A landscape with many valleys, sampled at points; each row gives a point and its height.
A ball rolls from a point to whichever of its 2 nearest points has the largest drop for the distance, and stops where none of them is lower. Distance is the straight distance between rows; heights are no part of it.
<784> h=53.8: [148 147 120 191  90 105  86  78 176 127 168 137 149  98  90 112 132 109
 141 151 179 132 121 146 130 113  92  79 114 129 174 110 127 169 145 143
 108 115 110 101 111 136 199 172 108 110 133]
<1207> h=38.1: [139 151 131 177 132 175 119 112 106 107 108 115 147 103  58 116 131 137
 107 149 101 137 126 120 145 202 121 117 146  84 154 151 158 160 118 104
 136 155 121 105 107  84 197 154 160 113 157]
<1124> h=64.4: [129 167 150  79 180 135 140 137  68 155 141  75 146  82 136 126 129 106
 146 129  95 106 141 102  90 156 193 157 122 143  50 136 144  95 124 138
 135 157  70 132 123 111 113 167 148 129  77]
<1273> h=28.7: [143 169 109  94 174 122 115 105 113 146  96 123 179 158 150 122 131  95
 114 156 105 116 109 190 102  88 143 130 200 122 113 135 162 174 128  88
 107 137  69 118 166 129  89 186 158 115 128]
<921> h=28.6: [ 90 147 124 114 172 153 118 107 136  75 119  99 116 117 159 114 108  96
  83  97 119 122 124 166 137 141  98 130 181 103 130 165 138 171 109  91
 147  94  86  97 141 115 149 113 208 121 180]
<1178> h=58.3: [118 124 139 158 126 146 110 126  87 142 140 131 192  96  17 133 155 142
 137 130 165 156 150  53 125 238  92 112  87  95  98 127 148  99 161 137
 111 157 143 155 104  87 164 151 150 179 114]
<650> h=39.4: [161 150 109  67 183  88  92 106  75 169 112  90  91 150 120  81  96 153
  96  94 141  88  95 138 151  71 148 159 130 160  76 129 134 107 139  96
 132 123  61 108 142 140 137 133 177 137  80]
<334> h=40.5: [171 159 164 188 114 145 132 122  91  93  94 116 132  87  36 109 151 152
 124 148  90 126 126 109 165 223 138 137 138  79 179 131 144 105  85 120
 153 168 149  80  81  95 198 156  93  98 159]
<1326> h=21.8: [118 154 104 150 148 126 158  65 116 142  67 142 135 130 140 124  92 148
 113 112 112 100 111 136 152 166 100 130 158 157 173 110 106 143 127 134
 161 135  98 125 139  80 175  79 122 115 153]
<399> h=31.1: [150 139 129 101 187 134 128 136 116 130  92 108 130 151 168 128 136 135
 114 125  30 123  97 166 141 100 168 112 193 111 118 156 142 159 110  68
 133 145  75 103 169 114 100 173 186  85 114]
<567> h=62.4: [151  95 144 175  77 123 129 133 145  78  77 148 100 107 114 138 152 139
 122 111  93 130 111 173 156 131 119  95 157 163 182 128 140 116 106 112
 146 105 189  78 124 132 198  95 108  98 202]
<1123> h=45.5: [126  95 128 146  96 124 115 152 189  97 161 110  70  81 159 145 159 123
 128  96  89 158 138 115 141 121 159  91 103  93 150 148 156 138  95 148
 123 148 138  89 104 144 140 133 139  68 109]
<174> h=40.7: [104 121 139 124 138 180 119 152 156  93 136 149 129 120  95 153 126 123
 102 129 139 169 143 126 155 152 105 128 118  67 130 162 172 128 132  88
 123 127 146 153 128 121 136 124 190 128 181]
<903> h=56.1: [ 92 159 107 110 139 140 131 105 153  68 169 103 171 105 125 113 135  84
 151 151 169 151 165 122  69 128 108 119 124 108 126 134  90 181 113 111
 103 110  77  97 141  94 138 144 135 144 133]
<215> h=63.3: [140 115 149 143  94 108 122 143 160  83  95 118  60  86 165 134 125 143
 102  79  93 114 114 141 155 120 123 133 141 135 166 136 145 119 113 107
 156 117 149  89 112 139 156 102 131 104 174]
<298> h=32.0: [ 79 110  92 136 117 117 163  98 115 150 118  86 166  78 175 152 127 119
 128 134  95 133 192 114  78  95 133 111  91 161 140  93 113 151 108 202
  80 127 111  90  97 104 111  66 140 149  82]
<1104> h=52.8: [188 138 104 195  91  83  97 109 174 125 148 125 104 105  74  97 123 139
 143 106 209 126 108 127 165 123  83 103 135 100 187 110 126 180 120 156
 125 122 103  66  87 140 220 131 145 128 133]
<969> h=33.0: [175  90 113 118 119 106 106 163 138 163 130 134  90 188 133 134 140 126
 119 107 165 147 108 162 154  76 137 144 131 118 120 140 158 122 136 116
 111 143 145 146 131 183  79 134 125 116  97]
<448> h=20.7: [134  93  85 121 112 117 193 153 102 145 149 128 181 133 120 154 142 123
 171 149 123 138 190  92  80 129 141 117  70 156 105  83 100  94  99 189
  89 146 167 148 107 135  79 119  72 147  81]
<335> h=32.9: [194 163  99 140 143  83  77 124 142 167 108  85 115 115 156  96 125 101
 146  90 136 108  71 154 130  50 121 171 145 182 110 150 141 142 120 107
 133 102  65  79 125 170 112 158 120 126 107]
<848> h=26.8: [146 116  99 141 125 105 103 138 100 195  80 135 101 143 148 134 128 161
 112  50 172 126 109 150 152 117  76 149 141 129 163 125 165 145 133 112
 134 136 133 137 109 170 128  85 182 126 144]
<1293> h=43.9: [179 122 156 142  78 105 116 133 140 121  97 165  64 164 133 123 115 157
 119 122 148  99  67 151 161  99 122 149 139 153 174 119  98  76 100 107
 177 104 184 121 151 159 148 115  63 135 161]
<647> h=17.9: [134 132 105 120 160 117 181 139 106 115 130 102 167 114  59 127 107 136
 154 164 144 158 163  96  86 157 132 108 111  97  94 115  72 115 129 156
 108 165  97 149 119  87 148 157 115 150  86]
<790> h=59.9: [150 132 182 168  85 149  97 151 105 158 160 154 159 132  30 119 168 145
 152 133 153 132 141  66 151 233 122 126  95 114 140 142 171  91 161 135
 120 159 169 148  94 139 148 155 102 141 134]
<912> h=25.9: [ 89 138 103 124 128  90 156 101 141 129 123 150 173 150 148 126 113 109
 159 189 123 110 119 154  82  87 120 131 117 187 136  85  63 157 138 175
 128 105 123 142 149 120 114 147  62 137 116]
<43> h=39.5: [ 53 116 139 112 143 152 176  76 148 114 121 183 173 140 141 151  94 110
 113 189 118 135 138 124 109 150  82 103 107  94 136 103  82 119 159 115
 150  98 137 187 173  66 146  93 136 185 177]
<330> h=44.3: [157 155 155 200  84 115  79  98 130 163 122 138 136 103  99 115 155 145
 148 121 124 109  90 108 155 142 109 118 132 150 164 121 153 120 123 109
 109  97 151 122  96 168 170 157  75 118 152]
<303> h=42.5: [155 158 131 118 124 102  80 144  82 181 115 120 152 133 141 152 149 135
 149 101 146  87 100 128 134 123 119 193 145 176  79 133 168 106 136 118
 117 122 131 140  99 174 109 132 132 152 123]
<1347> h=24.3: [113 126  82 151 148 110 140 110 132 170  87 139 132 138 133 113 112 150
 110 103 155 142 132 146 143 145  75 114 152 131 155 104 136 154 146 140
 123 125  96 125 131 107 168 102 166 136 136]
<997> h=63.2: [157 168 136  90 163 132  90 160  68 154 142  94 148 110 147 162 156 111
 147 103  95  81 147 120 102 136 198 164 126 156  23 151 189  99 120 137
 108 142 119 140 100 167  75 180 168 128  87]
<395> h=31.2: [190 181 101 136 147  97  85  96 127 164 103 104 157 124 163 123 139 104
 127 142  75  95  87 150 125  59 152 140 181 156 115 156 164 158 112 100
 114 130  61 104 120 165 113 195 141 109 122]
<165> h=47.6: [130 110 164 149  95 124 101 168 181 107 184  91  69  57 185 129 141 109
 151 101 109 137 133  80 146 105 165 118  81 141 107 148 166 129 105 170
 126 103 132  95  93 186 111 161  94  79  95]
<108> h=58.4: [ 62 138 130 124 135 121 129  74 188  80 150 145  99 137 199 110  91 117
 115 150 136 109  87 140 114  81 121 105 130 136 147 104  71 176 149 130
 141  78 102 108 160 108 150 107 143 125 162]
<333> h=46.0: [130 133 145 187  94 108  82 115 123 163 156 114 158  88 102 115 180 123
 167  92 176 123 114  95 130 175  69 136 100 173 157 140 152 148 134 151
 114 112 150 102  87 179 143 121 112 124 165]
<1150> h=34.7: [147 118 123 144 109 100 106 138 166 148 112 125 108 137 138 126 140 131
 108 116 123 133  95 146 162  63 144 109 128 122 159 122 162 145 129 113
 118 135 119 116 128 161 121 145 140  81  99]
<780> h=42.8: [183 116 135 171  88 142 119 190 155  81 163 106  94 106 107 132 173 109
 133 109 144 172 145 111 139 152 147 134 128  98 151 164 147 143  94 123
 125 146 143  84  93 161 141 128 132  95 132]
<416> h=64.3: [109 193 162  96 157 152 114 122 120 118 143 120 171 122 113 106 133  84
 144 190 100  94 107 144  79 125 168 144 147 136  96 138 123 150 141 121
 130 128  90 158 155 111  95 195 108 127 139]
<869> h=52.5: [160 116 170 137  99 130 100 179 110 154 166 137 124  84 155 172 164 121
 173  87 136 110 153  78 143 174 142 181 128 168  86 153 183 109 107 128
 128 124 179 150  77 200  91 162  97 110 133]
<698> h=24.1: [ 85 135 144  95 149 127  92 136 129 162 138  92 119 113 141 136 128 133
 108  87 166 132 161 107 149 116 126 132  96 103  62 153 186 104 149 128
 108 135 129 155 107 144 105 118 220 119 101]
<121> h=36.8: [ 70 115 125 121 136 151 174  82 133  90 104 171 159 151 120 132  80 120
 117 188 117 132 145 154  97 149  94 109 149 134 198 107  79 158 132 122
 128 106 148 126 167  84 157  95 111 171 185]
<1204> h=33.4: [110 107 159  94 102 116  90 142 118 141 156 107 104 162  62 102 109 152
 103 124 206 136 117  95 187 138 138 130  93  91  83 154 152  74 186 131
 119 118 137 185 125 145 137 110 146 129  81]
<1094> h=27.5: [116 119 119  92 141 123  83 128 131 129 157  88  95 137 117 101 109 139
 105  89 205 148 123 117 161 110 103 152 112  72  74 157 158 131 154 123
 129 112  95 129 127 143 125 109 220 152 111]
<1278> h=38.0: [202 164  97 134 144  77 132 115 129 168  73 107  75 182  96  93  88 195
  91 105 122  99 104 134 194 102 145  97 138  80 161 133 139 119 103  99
 147 145  50 112 155 118 173 140 159 103  89]
<435> h=11.5: [110 118  85 113 116 122 177 106 131 122 128 128 215 134  98 134 125 126
 152 193 119 155 171 118  72 111 115  75  91 102 114  89  63 118 119 171
  95 152 122 176 144  92 124 162 103 173  94]
<499> h=45.8: [165 123 143 140 100 151 119 155 130  95 103 183 101 192 118 154 142 108
 125 142 123 129  90 200 125 111 135 160 164 143 165 126 130  98 124  88
 144 135 194 117 147 162 123 111  89 121 171]
<1241> h=29.8: [134 102 141  90 152 133 140 158 125 129 167 101  98 151  98 132 128 146
 126 132 192 151 142  79 132 134 153 135  91 101  61 117 104  78 146 148
 106 141 120 152 136 124 117 119 152 133  78]
<982> h=42.0: [153  94 152 131 101 113 115 148 170 126 154 166  59 166 102 119 125 141
 127 146 156 135 103 134 170  96 145 109 117 116 158 121 108  94 137 149
 139 115 177 151 121 159 132 112  60 118 130]
<630> h=35.8: [114 105 143 109 109 145  93 144 171  67 183 168 117 169  37  98 103 110
  97 198 189 181 106 121 152 119 138  90 113  36 126 143 127 111 150  86
 126 124 129 183 154 105 156 179 128 137 131]
<1140> h=61.5: [123 105 165 143  73 128 111 125 149 126  78 186  96  90 122 148 140 169
 106 113  37 131 112 135 185 162 135  80 147 135 193 102 166 109 122 100
 162 112 183 125 101 109 199 130 123  67 208]
<347> h=60.8: [ 72 121 183 110 137 133 141 119 157 111 165 117  49  99 206 117 111 122
 118 127 110 127 109  83 138  98 150 132  97 146 101 126  92 113 133 164
 149  97 121 124 139 105 113 100 124 126 117]
<196> h=33.2: [ 69 151 124 131 126 158 159  84 120 102  67 133 148 113 143 150 106 116
 129 170  78 110 124 180  67 156 124 130 180 171 194 126  83 167 115 128
 149 102 132 100 145 117 120  72  78 165 171]
<77> h=25.3: [ 93 128 152 102 159 152 142 155 100 134 132 127 120 143 117 140 125 145
 108 132 141 147 153 103 131 174 128 140 109  98  86 113 131  76 144 117
 143 145 149 177 142  86 110  98 154 151 112]
<617> h=64.2: [139 136 150 140 105 119 110 150 158  99 131  90  66  60 225 142 122 144
 135  77  63  97 110 114 162  88 152 161 131 158 144 135 143 122  87 108
 173 112 117  99  98 156 135 125 100 109 123]
<828> h=20.1: [ 96 117 144  88 132 148  84 130 141 157 118 118 142 148 113 150 130 126
  85 122 140 148 140 124 164 111 129 106 118  76  76 146 212 117 178  96
 111 142 133 191 120 116  83 161 210  94 110]
<1096> h=29.2: [ 98 178 117 116 143 129 152  86 102 113 114 133 164 124 143 141  95 117
 149 182  77  98 116 174  73 121 141 121 167 158 169 107  57 175 122 140
 146 100  85 117 141 110 146 138  69 127 145]
<192> h=51.8: [ 98 100 145 172  84 157 136 124 166  76 193 126 128  91 108 120 155 117
 166 127 167 134 150  94  98 168  95 124 109 147 153 125  99 135 128 163
 118 111 174 118  97 132 141  92  89 140 145]
<149> h=28.3: [106 122  75 117 114 102 150 101 116 184 109 129 179 139 170 159 136 115
 152 160  93 117 131 148  80  56 130 130  91 217 123  69 110 142 132 182
 103 123 142 134 139 149  67 124  98 149 109]
<849> h=30.1: [111  92 152 128  72  92  98 125 122 178 171 135  99 145 113 132 138 141
 127 101 205 112 104 116 178 102 110 129 102 139 115 137 173  93 176 130
 107 113 158 174  96 190 103 117 137 125  99]
<1297> h=50.5: [167 113  77 145  89  92 115 146 160 116 142 145 124 148 124 120 140  79
 165  96 206 161 117 189  88  89  65 145 143 117 167 133 111 184 114 124
 117 129 127  68 105 195 113 138 147 116 145]
<1137> h=41.6: [ 82 120 132 110 147 120 168  86 158 121 136 182 128 150 137 137  72 150
 124 191 113 119 119 126 139 104 120  72 106 108 131  84  63 117 162 155
 147 119 126 192 171  91 145 130 109 157 133]
<1242> h=60.0: [ 86 113 139 127 144  97 162  90 177 126 160 119  63 107 179 127  84 172
 117 146  79 113 112  96 166  84 151  75  87 139 147  89  67 124 140 178
 155 106 100 135 157  95 152  98 109 101 102]
<542> h=31.3: [161 129 125 115 134 157 119 162 139  93 179 149 145 188  38  97 127  96
 123 184 219 157 133 113 126 143 129 133 130  39 102 154 124 113 145  81
 109 149 129 157 157 111 125 161 116 147 110]
<22> h=57.5: [102 144 112  96 163 111 145 105 152  85 161 138 111 148 151  84 102 104
 143 133 170 127 116 135  94  92 106  98 126 115 136 118  50 167 128 131
 116 109  78  86 173  87 156 133 121 141 101]
<1311> h=36.0: [137 146  95 133 133  80 111  93 156 185  92 143 144 184 108 138 122 149
 105 139 155 135 102 153 157  90 132 102 135  94 139 116 155 160 145 122
 113 127  85 132 149 141 149 189 150  96  92]
<224> h=54.7: [108 133  97 158 121 116 123  94 173 112 147 116 167 109 129 115 123 108
 133 131 169 151 152 111  99  96  84 100 102 102 142 119 123 195 136 157
  84 121  89 112 112 122 175 155 147 123  96]
<49> h=15.6: [116 114 132  81 149 135 116 131 115 170 111 135 121 185 104 132 114 133
  96 144 119 139 114 121 148 103 164 115 128  95  83 141 164  76 162  90
 128 152 128 183 167 132  88 162 136 116  83]
<1257> h=42.6: [163 169 177 200  78 100 103 107 115 136 109 141 134  89  50 111 141 163
 133 146 106  94 103  90 160 185 136 114 118 122 183 123 142 122 122 112
 159 134 151 107  84 127 204 158  48 114 153]
<637> h=27.4: [139  87 106 134  92  84 114 130 143 186 143 108 103 114 158 134 146 150
 147  78 172 124 134 104 143  81 127 131  68 182  97 111 158 102 130 163
  84 116 148 148 109 191  98  93 147 117  84]
<760> h=39.0: [192 102 136 135 124 146 118 169 149  84 169  98  74 135 129 110 155  87
 131 115 134 144 129 152 126 100 176 144 151 103 124 186 128 139  99 124
 131 145 144  62 133 160  78 136 119 101 131]
<604> h=59.2: [ 66 136 164 127 135 120 122  72 207 105 136 144  91 101 157 115  87 148
 103 172  92 121 105 128 152  99 118  66 118 116 158 104 105 147 153 148
 143  97 119 128 134  63 180 142 134  87 144]
<812> h=48.9: [121  94 134 120 120 164 149 135 176  49 196 125  91 125 137 111 123  88
 152 141 198 136 135 107  97 149 124 135 108 126 144 130  64 135 116 161
 125 107 156 106 146 101 136  73 102 153 146]
<606> h=44.7: [111 122 159 128 115 197 113 189 164  65 171 116 106  90 131 137 167  97
 119 116 110 173 165  98 139 169 146 130 135  68  97 164 167 120  99 110
 115 140 164 139 111 103 120 148 187 109 146]
<1245> h=59.3: [134 128 134 126 130 175 132 168 109 112 148 131 178 101 121 167 183 108
 141 111 123 145 179 133 102 165 136 140 140 134 107 156 166 134 118 129
  98 171 150 146 126 138  73 157 125 144 123]
<55> h=51.1: [ 77 119 163  95 123 173 150 155 113 100 112 147 140 132 223 167 138  90
 135 107  57 101 140 138 107 134 150 168 161 166 105 139 127 138 118 129
 137 122 173 154 145 117  51  87  97 149 158]
<424> h=39.1: [203 136 133 118 133  93 118 134 121 143  67 102  54 163 110  92  95 169
  87  95 119 103  84 151 200  92 142 154 163 115 168 139 158 106  92  56
 163 128 104 122 140 149 144 114 131 107 122]
<643> h=51.7: [187 110  71 162  93  92 126 134 167 100 160 151 101 143  97  85 116 106
 153  96 215 157 116 164 107 100  90 121 141  94 181 136  98 181 109 151
 117 151 126  61 113 136 178 132 121 115 106]
<469> h=65.5: [140 167 159  81 184 159 154 146  74 108 140  88 153 117 155 125 142 101
 147 147  89 111 144 133  71 137 184 163 159 132  64 171 112 148 123 117
 129 143  84 149 141 102  71 146 135 126 117]
<321> h=60.6: [125 125 177 142 110 158 104 127 110 145  59 192 126 134  87 152 137 158
  97 137  58 112 110 162 197 188 130 108 163 109 167 133 200 105 140  77
 151 135 190 147 114 118 160 156 118  89 199]
<450> h=55.8: [ 51 148 129 113 102 147  89  78 117 141 159 105 231  71 130 144 169 111
 115 121 145 121 189  90  85 149  66 129  70 155  83 112 157 153 141 154
  94 108 152 124 121 118  93 118 189 168 148]
<713> h=24.8: [134 106 109 149 103  98 131 136 130 172 147 110 133 110 128 138 152 123
 165 128 152 138 164 101 115 114 144 124  63 176  97  97 134  99 120 188
  95 145 137 141  98 153 106 139 103 119  85]
<550> h=58.5: [133 116 139 154 101 123 140 136 120 130  90 182 117 160  89 144 107 165
 115 140 111 120 137 131 182 180 106 115 127 126 180 106 122  90 135 125
 166 118 194 165 129 113 168  88  94 122 166]
<358> h=39.3: [120 112 156 138 109 139 109 141 187 104 165 155 114 150  80 118 115 118
 115 172 137 151 122 142 147 113 137  86 130  88 134 128 127  98 150 108
 125 132 145 151 132 130 145 158 124  86 125]
<158> h=57.3: [108  93 135 117 115 155 195 147 110  78  99 176  87 151 124 142 100 146
 121 151  95 122 120 141 139 203 130 129 135 116 181 113  88  73 131 122
 183 140 212 149 133  91 136  59  88 153 180]
<1151> h=44.8: [ 75  59 108 112 137 142 166 127 171 110 120 187 134 185 159 132 120 138
 116 140 149 155 137 122 145  99  84 114 112 125 144 109  98 120 148 137
 134 114 158 162 176 102 115  66 143 182 126]
<688> h=29.9: [ 71 105  67 102 143 100 185 104  91 163 101 108 175 133 181 144 119 140
 142 153  87 134 163 139  80  82 131 112 101 185 131  59  75 122 125 186
 104 121 128 118 134 113 106  69 121 183 104]
<690> h=30.7: [104 153 105 112 178 135 117 116 120 112 122  80 101 140 138 107  85 125
  92  91 189 147 129 115 130 160  84 135 148  84 107 151 142 162 139 107
 134 121  62  91 147 104 174 106 223 135 133]
<250> h=43.1: [113 145 107 114 163 107 183  99 118 104 129 184 160 163 109 114  73 132
 156 199 113 124 109 142 113 130 129  71 133  96 155 109  51 165 144 124
 140 126  90 151 172  82 185 169  96 166 127]
<153> h=61.9: [ 83 153 169 115 142 141 139 117 139 113 141 119 112  92 182 130 105 108
 138 163  61 105 114 134 104 111 167 133 125 150 125 115  81 116 143 157
 155  89 120 146 138 124 107 120  85 110 136]
<163> h=28.8: [188  80  72 142 102  87 133 162 134 171  86 117  78 136 170 117 132 158
 123  42 151 143 100 181 125  66  86 155 149 150 140 127 133 155 110 105
 137 142 134  87 119 176 102 104 149 115 124]
<624> h=31.0: [180  98  85 137 129  75 143 142 116 169  90 129  81 159 168 112 117 156
 160  73 168 115  96 155 114  64 112 169 132 177 145 110  73 128 105 131
 127 129 117  78 140 172  95  73  74 141 116]
<470> h=17.8: [ 96 147 146 137 146 144 144 103 114 127  72 133 101 107 163 136 101 156
 100 114  71  86 109 130 168 163 116 164 156 158 156 155 135 129 135  99
 186 105 139 133 135  87 163  67 144 118 200]
<666> h=49.9: [125 121 163 139 100 147 100 144 164 126 177 120 107  87 182 150 153 107
 159 106 134 125 137 118 143 121 125 164 109 183 109 144 163 138 119 153
 120  90 175 130  97 188  61 137 100 116 132]
<207> h=62.1: [134 118 113  96 158 142 116 151  64 177  92 109 181 121 151 168 164 131
 131  98  76 112 179 128  97 131 152 144 122 150  62 123 176 107 101 145
 104 183 127 146  91 128  81 132 177 123  95]
<179> h=46.3: [ 63  89 110 107 127 146 152 122 177  73 173 157 110 137 161 114 119 113
 118 139 183 148 146  91 121 110 102 116  88 118 109 110  75 145 136 142
 133  96 129 144 159  87 118  96 143 176 134]
<305> h=57.6: [151 111 136 128 116 150 142 177  77 164 138 155 201 117 129 179 170 121
 170 119  96 128 176 114  98 189 146 149 127 176 105 123 182 104 119 161
 111 170 189 175 115 151  60 150  94 128 120]
<792> h=38.3: [158 160  76 117 171  71 131 122  85 182  94 105 108 140 123  90 102 152
 101  90 143 111 110 134 134 107 123 133 148 146 111 107 110 138 135 115
 128 149  34  76 134 113 163 143 175 114  82]
<396> h=54.1: [ 65 128 137 157  89 146 113  98 141 104 187 111 184  57 125 126 162 105
 156 118 163 150 170  75  84 193  81 125  76 162 134 128 120 158 120 170
  92 107 155 127 109 114 124  96 137 187 157]
<864> h=48.3: [139 124 148 132 120 163 130 167 110 123 131 160 138 170 162 140 155 105
 133 140 109 114 122 155 120 132 145 160 163 160 118 148 136 113 130 102
 116 122 159 162 154 140  71 129  90 128 166]
<1254> h=40.8: [117 160 127  98 146  98  85  93  90 176 126  83 135 125 138 130 126 139
 141 103 120  98 107 123 133  94 157 165 103 168  50 120 155  93 155 120
 120 111  92 138 108 161 131 151 152 121  86]
<951> h=41.9: [149 147 126 125 167 113 137 110 121 113 138 115  82 151 110  95  99 149
 126 144 143 116  98 125 147 104 153 131 118 130 137 124  74 107 137 135
 156 138  93 137 156 113 155 119 108 120  98]
<420> h=35.6: [193 102 114 111 140 122 138 174 131 132 159 117 102 167 138 118 149 106
 136 105 170 161 132 127 111  85 165 169 129 140 102 154 112 109  96 124
 121 144 133  94 125 166  47 129  97 115  94]
<1026> h=37.1: [140 107  64 110 173 101 156 143  75 206  50 103 116 127 159 130 118 162
  99  63 102 137 134 159 118 105 128 139 137 141  97 111 129 130 119 134
 119 156  71  85 116 125 133 107 197 119  83]
<802> h=61.0: [ 86 123 100 108 132 165 127 147  89 145 117  91 213  82 153 174 174 116
 130 114  78 142 206 127  80 153 133 121 120 116  91 153 184 151 110 130
  84 165 136 144 108 104  93 137 176 129 112]
<296> h=43.2: [137 163 149 114 187  97 196  98 111  99 144 134 102 154 104 100  68 157
 141 193  88 119 101 140 131 107 172  79 146  95 127 118  43 123 131 146
 168 137  83 135 177  97 143 161 103 141 105]
<683> h=50.0: [136 118 165 115 123 204 146 219 135  38 156 120 127  86 135 148 152  86
 123 149  64 153 170 117  98 174 192 124 154  81  97 187 148 118  98 108
 128 155 168 121 105 103 102 141 122 119 154]
<402> h=35.3: [149 127  79 146 140 128 135 140  92 153  90  82 127 109 183 132 141 150
 123  68 103 134 157 144 110 112 119 167 158 154 132 133 133 161 105 115
 116 131  91  91 116 151 121  77 152 127 108]
<1141> h=33.3: [166 101 105 135 142 109 153 146 104 161  91 116 108 135 180 145 151 155
 139 102  93 113 115 132 126  86 144 157 141 160 151 121 105 109 109 122
 135 142 113  97 126 149 106  94  89 115 104]
<377> h=56.9: [ 73 125 130 130 130 145 129  97 103 152 143 121 184  90  95 144 145 136
 116 130 147 142 171  74 114 179  79 105  80 116  97 107 142 117 160 152
 103 136 152 166 123  99 144 129 189 157 128]
<545> h=40.4: [180 128 151 108 153 107 150 150 114 116 102 134  51 167 146 105 101 171
 112 104  95 101  96 121 178 105 177 146 132 117 144 147 120  99 119 106
 175 142 122 131 162 134 121 127  91  98 119]
<922> h=36.7: [139  84 115 141 115 181 134 172 157  76 147 137 144 152  51 116 148 108
 124 146 178 181 143 116 125 168  93 128 130  52 127 143 134 115 127  98
 112 135 163 136 111 110 139 129 138 137 164]
<924> h=23.7: [ 95 148 122 153 146 191 128 121 110  97  80 117 124 124 154 128 116 113
 104 109  97 124 126 158 115 175 103 159 181 153 156 168 141 174 113  93
 143 103 123 102 125 104 146  72 159 136 180]
<817> h=20.4: [120 122 139  71 176 143 139 146  64 147 110 157 134 200  89 125 107 141
 120 143 158 124 127 130 140 156 145 159 146 103  68 146 156  67 175  80
 141 156 145 208 164 109 108 109 149 160 121]
<1249> h=59.5: [147 145 155 163 113 156 118 128  98 160  88 188 142 173  69 131 136 159
 109 148 126 121 110 144 139 189 115 140 151 135 170 132 152 100 142  94
 150 144 154 156 140 121 145 139 105 128 161]
<156> h=43.3: [ 59  99 163  99 128 140 147 113 142 126 129 173 114 162 187 139  91 134
 103 165 117 126 109 120 127 100 137 111 107 138 135  87  87 101 162 146
 157 104 168 177 168 110  78  90 106 152 152]
<209> h=55.3: [141 105 187 149  72 165 128 172 118 141 177 162 163 104 124 163 181 114
 165 110 122 123 172  81 129 217 141 133 114 149 149 133 177 121 129 146
 102 137 208 153  86 168  80 154  93 132 153]
<1271> h=16.4: [132 103  73  97 116 117 144 131 106 152 154 148 226 153  93 150 147 117
 159 158 158 145 172 132  59 105  93 102  62 146 102  76 102 117 133 170
  72 144 165 166 137 128  93 138 108 171  99]
<525> h=55.5: [103 123 155 121 129 160 200 139 104  95 118 138 112  95 156 146 113 137
 113 128  87 134 151 108 130 174 145 157 150 134 164 128  83  93 104 161
 177 127 160 137 122 107 137  53  81 154 150]
<945> h=63.0: [122 178 165 127 142 137  97  89 163 103 142 119 136  86 159 119 138  89
 148 170  82  91 108 156 100 100 150 134 153 156 114 123 126 156 137 123
 144  91 111 119 131 147 118 162  99  95 145]
<959> h=47.5: [131 146 111 152  98  97  75  92 116 179 145 128 197 132 122 128 167 107
 164 106 205 128 122 136 102 132  45 128 109 182 127 108 161 162 154 159
 105  96 140 114  98 179 102 135 149 152 136]
<1220> h=37.2: [172 149 117 143 146  83 127  78 119 178  97 116 122 169  64 105  89 177
 107 148 134 113 109 118 189 101 147  87 126  95 134 111 146 111 139 120
 137 137  80 143 123 117 192 168 116 128  81]
<533> h=35.4: [174 177 102 133 157 135 150 121  97 115  91 119 141 146  91 115 109 130
  92 150  88 125 123 160 126 168 152 123 196  86 153 141 127 142 109  90
 139 149  96  87 130  96 170 157 135 109 134]
<1062> h=53.5: [ 98 101 145 111 141 169 169 174 113 100 117 101  97  97 212 148 133 134
 128  88  70 118 147 105 132 148 169 168 138 153 130 143 111 130 120 131
 163 117 132 113 141 115 101  64 112 140 129]
<446> h=33.1: [200 179 126 129 150 123 124 126 137 129 102 109 134 139 120 121 127 125
 105 160  38 120  90 158 144  97 198  95 183  90 152 151 133 147  89  85
 148 138  69  91 149 124 141 188 122  91 120]
<942> h=48.8: [146 135  90 131 105 115 100 121 132 146 147 103 168 109 144 129 156  79
 164  97 181 137 138 169  94 101  73 142 126 164 116 143 151 172 112 160
  88 126 111  89 113 178  86 143 139 131 128]
<859> h=24.7: [132 150 124 126 176 132 148 127 116 100 168 147 164 139  62  95 120 112
 143 155 193 148 149 105  91 177 127 143 129  86  92 130  86 118 140 137
 108 146 118 152 144  93 125 158 115 169 139]

For each start below, name the point where the ball stops.
<1124>: <969>
<790>: <969>
<224>: <1273>
<296>: <969>
<1178>: <912>
<330>: <1273>
<416>: <1273>
<1254>: <470>

Call two points neighbours if one is among the 2 nearest of the other. Go from one point of each pair to the other, from neighbour to neighbour, staying as low as possible. Name the highest point that can't be avoided.
<912>, <969>: <296>
<470>, <435>: <1204>
<49>, <470>: <690>
